Points, in no order, along strands that fork and pass close to each other.
In the rows, 128 means zero.
Points whose rows are less than 116 apart are linked; no others are. Some points are linked to none.
J606: [ 95 103 169 119 133 116 140 160 168  94 184 106 189 121 110 102  63  97
 158 127]
J412: [ 91  86 118 112  69  95 117 115 145 123 138 132  61 171 126 174 129 130
 134 126]
J347: [127 141 104  66 142 111  84  80 115 106 124 138  69 144 145 141 160 120
 109 123]
J206: [158 126 158 101  97 139 106 156 161 179 132 143  90 106 170 150 147  75
 136 129]
J758: [170 129 152 110 126 150 141 141 137 187 157 131 128 114 126 161 149  86
 136  90]
J915: [137 144 124 120  78 113 111 168 132 178  85 157 100 153 143 137 178 131
  81 131]
J661: [148 155  98 163 149 104 111 137 162 113 129 116  89 132 204 132 183 153
 149 170]
J857: [ 86 146 164 130 148 137 134 173 148 136 206 148 183 116  98 122 104  96
 177 143]
J573: [177 168 136 120  88 116 146  81 123 159 137  93 141 118  95 143  72 125
 116 133]
J805: [166 162 143 130 145 122  77 123 115 130 199 151 177 108 106 126 144  98
 183 116]
J136: [156 122 160  91 133 129 103 128 150 106 175  60 133  88 150 103 154 132
 156 138]
J546: [107 154 155  69  45 109 135 112 116  99 110  84 129 157  95 108 153 125
 100 143]
J662: [160 190 134 120 149 141 105  78  93 135 155 144  84 109 188 161 144 107
 121 166]
J767: [183  69 125 165 132 126 124 134  89 153 114 118 170  96 166 145 170 154
 111 118]
J401: [100  95 150 118  95  88 169 150 179 159  99 132 123 163 115 153 127 166
 114 138]
J957: [139  95 102 159 165  91  85  97  88 169  92 189 145 155  95 147 164 151
 132 119]
J638: [128 153  88 123 112 125 158 160 157 132 156 166 190 182 111 127 121 111
 171  85]
J535: [ 97 115 147 119 181 168 162 138  89 137 138 140 183 111  95 105 185 147
 137 148]
J687: [149 107 157 137 150 108  85 103  99  98 113 169 136 104 110 120 116 107
 159 143]
J66: [123 127  84 115 156 123 144  94 105  95 104  93 108 144 111 161 109 162
 101 135]
J945: [133 110 115 128 186 156 103 123 146 114 169 144 144 107 104 111  96 132
 129  91]
J993: [131 136 134 102 151 138 117 157  89 100 133 100 122 117 104 125 142  97
 122 170]
J666: [119 127 153 118  68 144 143 105 129 157 164 103  85 140 194 185 176  97
 130 110]
J399: [136 111 152 131 119 189 128  93  82 143 113 100  77 100 156 158 123 119
  98 114]
J72: [154 153 149  89 142 123 116 143 136  90 179 108 172 116 130  93 161  96
 185 113]
J745: [124  92 107 179 112 128 171 142 127 141 116 109 103 131 197 187 160 155
 126 155]
J874: [107 124 107 169 131 133 183 119 105 111 148  94 162 131  94 147  26 128
 127 102]
J553: [107  91 123 124 138 102 110  97 150 130 107 151 159 145  51 102 118 147
 128  64]
J430: [ 83 108 112  79  80 131 169 185 170 111  99 154 117 191 154 107 107  93
 138 137]
J537: [125 160 106 139  94 128 155 101 111  86 127  51 129 127 157 114 166 142
 148 133]
J981: [ 98  69 158 122 158 143 129  91  84 141 107 146 125 170  95 172 138 120
 108 154]
J770: [159 107 110 157  95 114 110 135  78 138 149 147 168 139  84 164  84 115
 148  98]
J955: [116 120  96 132 200 135 108 189 144  83 155 141 166 124  89  94  71 157
 124 121]
J511: [ 71 156 126 111 140 145 135 115 131  94 116 112  44 147 164 119 102 106
  88 135]
J647: [124 135 104  82 102 145 161 184 177 136 115 151 152 153 160  99 123 107
 162  95]
J83: [117 123  84  66 103 148 141 140 168 117 108  96 104 166 166 120 158 104
 149  83]
J292: [181 112  96 173 170 126  70 149  96 174 158 139 168 149  65 113 146 146
 125  77]
J437: [113 115 138 120  96  94  73 155 122  85 114 145  94 127 183 116 115 149
  90 198]
J131: [110 106 128 137 107 110  97 116  83  85 121 138  85 132 124 163 115 148
 112 201]
J354: [ 86 148 104 180 200 138 172 155 144 127 189 157 143 152 128 136  95 133
 178 129]
J64: [130 134 151 133 122 118 109 145 158 124 156  90 113 109 207 121 195 122
 155 158]
J939: [120  93  88 117  97 123 143 174 125 140  76 154 130 151  89  85 184 158
 115 146]
J117: [106 109  82 145 132 143 101 129  68  88 105 126  74 124 153 135 170 135
  97 180]
J477: [177 104 119 187 139 156  53 137 112 178 145 144 158 115  97 114  91 120
 119  51]
J92: [115 110 143 132 104 143 152 117 143 136 130  83  94 102  84  99 179 142
 128 107]
J306: [129  89 130 103 114 132 128 103 152  75 149  78 103 155 165 162  79 113
 135 106]
J458: [106 177 101 148 144 115 179 117 113 103 156  82 153 139 109 117 148 143
 166 138]
J97: [102 112 123 124 130  81 118 104 202  94 101  97  94 146 186 102 126 191
  96 131]
J130: [147  91 113 163 140 147 112  87  90 208  83 161 121 133 117 154 177 144
  95 101]
J300: [135 128 169 175 125 144 167 119  92 155 106 123 158  88  93 140  86 144
  98 106]
J425: [117 104 104 124 151 154 162 137 152 115 113 149 110 144 208 160 155 122
 144 145]
J632: [113 154 119 154 145 140 124 105 156  78  89 149  96 123 137  97  91 125
 154 158]
J110: [122  87 110  93 118 119 124  78 103 131  99 135 116 158  58 122 137 159
 121  94]
J90: [ 80 114 130  95 139 118  89 116 156  88 138 124  63 143 175 130 109 129
  40 137]
J842: [100 109 153  88 150 134 132  82 106 117 137 115 124 149  82 162 168 135
 137 116]
J485: [158 132 143 107  87 107 127  98 106 162 108 138 127 118 123 184  85 111
  88 101]
J278: [154 126  93 161 160 108 109 187 141 161 156 100 178 111  72 110 159 154
 128 107]
J336: [144 128  99 121 135 135 121 179 136 129 104 137 135 128  49  55 134 139
 108 155]
J584: [121 125 144 164 127 134 141 121  91 155  94 166 132 110 155 130 163 150
 153 164]
J157: [167 148 166 117 168 146  84  87 112 108 147 197 154 100 139 117 132  94
 182 116]
J303: [120  90 161 141 143 141 142 135  66 133 103 149 140 128  89 149  77 128
 100 141]
J144: [153 157 135 158  92 126 148 208 149 158 126 105 163  99 132 112  76 125
 141 113]
J593: [160  90 144 144 151 135  64 104 103 163 100 179 168 110  83 134  71 115
  96  80]
J980: [144 207 116 138 134 144 118 134 113  88 145 137 170 120 141 102  50  97
 161 102]
J733: [128 166 141  55  89  91 113 111 157 113 149 107 125 132  81  99 150 106
 120 125]
J698: [149 170 122 136 127 111 118 108 138 144 106 142 113 121 139 137 181 144
 153 143]
J713: [113 166 146 130 154 133 172 148 131 145 128 178 158 110 142 118  88 116
 138 165]
J103: [171 101 128 161 134 114  89 147  58 167 138 186 197 135 102 173 136 102
 140 114]
J187: [128 165 119 104  82  76 115 139 131 148  72 164 144 160 152 107 168 168
  66 168]
J204: [158 162 109 137  98 115 123 167 109 145 196 155 192 160 108 179  99 106
 158  89]
J171: [128 102 105  99  92 106 125 126 118 126  39 157 169 146 130 102 156 175
 104 139]
J916: [123 132 123 141 188 141 134  88 154 118 135 156  93 139 214 154 102 129
 121 155]
J518: [137 118 122 112 162 109  77 121 157 129 138 151 141 116  67  85 139 114
 157  73]
J813: [ 79 142 132 104  73 101 130 113 127  88 140  57 121 158 128 114 158 177
 124 151]
J534: [152 120 178 187 129 105 101 135 122 154 138 107 101  73 138 146 134 156
 131 154]
J800: [166 120  93 164 153 107  93 107  82 142 135 172 171 132  83 152 176 138
 178 142]
J833: [168 134 154 126 135 136 113  88 101 218 157 158 188 122  89 130 144 126
 110  61]
J260: [154 133 108 123  96 167 163 128 137 121 124  74 130  98 128 116 105 126
 145  48]
J660: [170 104 118 149 168 129 122 134 151 180 168  94 193 104 110 126 127 184
  99  83]
J670: [126 144 131 142 125 103 179 128 173 143 104  95 200  99 163  87 104 182
 141  98]
J88: [123 103 137  99  84 129  99 160 166 130  94 161  80 122 131  71 171 124
 158 143]
J906: [ 83 107 141  85 135 125 128 107 124 123  96 161  67 153 120 157 123 138
  39 143]
J125: [170 131 113 142 157 181 133  88  96 129 114 140  49 114 139 169 103  87
 116 111]
J614: [ 94 121 117 139 128 127 175 122 169 132 121  62 123 118 119  93 166 197
 120 114]
J17: [134 138 153 151 126 121  87  73  95 181  94 169 185 127  69 136  98 129
 123  44]
J979: [109 121 144 175 158 149 147 149  92 133 120  90 178  82  65  87 117 157
  91 124]
J711: [146 123 155 131  96 124 119 178 143 151 126 134 140 108  85 108  94  90
 136 134]
J59: [127 102 136 102 114 153 141 130 150 104 196  91 154 151 131 133  54  88
 160  88]
J697: [ 94  99 172 108  99 110  93 103  53 109 112 151 105 146 111 183 139 127
  90 165]
J881: [127 141 110  89  85 114  90  91 133 107 148 125  50 171 126 189 146 109
 127 100]
J282: [123 115 151  95  96 140 106 151 148 118 100 161  94 130 172 124 141  74
 146 158]
J509: [142 171 143 152 122 141 159 155 143 103 147  75 173  94 148  94  54  95
 143 107]
J441: [132 145 106 176 168 115 178 115 149 127 164 126 164 128 154 142 127 150
 174 116]
J387: [139 158 106 108 196 146  93  72 128 115 133 159  72 126 166 161 138 129
 103 148]
J820: [ 95 111 141 144 191 119 125  99 136  87 118 163 119 125  97 119  97 119
 139 169]
J640: [134 167  99 100 135 150 125 141 129 103 101 140 134 127  91 106  42  84
 129  83]
J612: [140 135  81 172 121  92 165 187 137 148 136 158 168 142 120 159  93 152
 137 145]
J501: [117 103  76 143 122 112 133 112 152  87 122  77 113 157 115 154  63 135
 130 149]
J919: [167 138 101 136 150 144 147 164 141 143 153 105 123 126 156 161  72  93
 111 142]
J330: [141 131 118 114 125 125 111 163 194 133 113 158 135  96 101  71 169 118
 174 103]
J830: [102 148 106 196 136 149 160 158 123 132 171 119 134 150  87 129  64 143
 175 112]
J62: [ 74  92 124 125  77 117 134 159 134  95 151  87  80 181 143 147 136 108
 149 171]
J215: [ 91 188 170 149 137  95 159 152 136 138 144 131 101 119 181 124 156 138
 102 218]
J280: [156 119 169 144 129  97  80 145 128 111 121 118  98  72 168 126 104 130
 106 183]
J590: [135 111 158 152 118  99 138 151 144 150 164 125 118 116  85 168 124  94
 159 160]
J80: [194 148 119 159 154 166 112  95  89 142 157 168 100  97 166 162 115  86
 143 145]
J2: [142 126 142 123 107 192 129  82 135 117 155  81  68 111 181 171 138 104
 139 106]
J166: [124 190 135 113 185 128 162 142 144 157 136 140 118 112 184 112 137 118
 120 187]
J826: [133  72  99 143 144 146  86  88  90 151  98 141  88 141 130 154 225 138
 119 105]
J742: [155 142 139 125 116 159 174 130 158 175 152 101 177 112 133 128 150 115
 149  44]
J544: [133 108 125 139 156 105 140  89 181 158 159  88 137 115 121 126 152 188
 125  88]
J927: [136 173 139 168 162 142 153 134  75 137 103 171 127  92 114 126 111 110
 143 162]
J825: [124 110 131 113 114 118 148 177 152 106 108 126 129 120 120  99  51 126
 108 161]
J924: [109 114 117 169 117 123 127 140 106 117  92 129  81 110 202 149 166 158
  76 152]
J219: [ 78 118 145 128 100 134 173 134 126 110 145 110 127 136 105 152 116 104
 169 171]
J929: [143 116 139 106  69  86 122 135 154 156  72 140 100 127 113 148 117 146
  87 130]
J310: [101 141 123  55 115 131 141 110 185 107 139 102 111 156 127  93 191 114
 149 117]
J369: [132 131 134 134 166 139 130 132  70 154 113 122 167 112  81  90 165 143
  98 120]
J449: [157 132  86 100 122 174 141 121 117  87 128 109 135 134 146 131 138 102
 147  88]
J574: [ 96 118 176 161 131 143 175 109 137 112 155  82 165 108 169 102 178 138
 178 137]
J668: [146 137 119  75 161 133  98 143 167  90  93 140 171  94 111  42  83 132
 103 125]
J781: [ 92 182 117 119 119 136 115 114 156  89  85 146  47 143 176  78  89  92
 122 171]
J764: [ 92 190 126 117 112  97 144 145 121 133 114 140 125 155 189 116 173 151
  61 178]
J889: [ 78 163 136 110  87 150 191 153 172 107  89 113  85 180 146  39 146 143
 100 173]
J740: [115 112 129  68 145 116 139  87 127  97  95 128 131 153 133 145  95 149
  79 152]
J935: [115 115 172 138  80 148 110  96  90 134 119  98  75 105 112 132 172 139
 112 110]
J673: [107 112 143 141 153 151 180 165 129 111 124 125 179 101 139  88 156 145
 153 145]

A fork is a point with three links, a tip a point with one. Leave the first point through the second and follow the links. Name the first fork or tip that comes.
J501; J66: J187
J310; J733: J874
J698; J661: J857
J17; J593: J399
J92; J614: J833
J874; J830: J83
J83; J449: J518

Follow the links from the first point to the second, and from the first to the third. Name the last point that the two ways share.
J144; J300; J206: J981
J830; J742; J103: J83
J92; J979; J282: J981
J534; J509; J813: J131
J945; J593; J144: J387
J881; J534; J614: J387
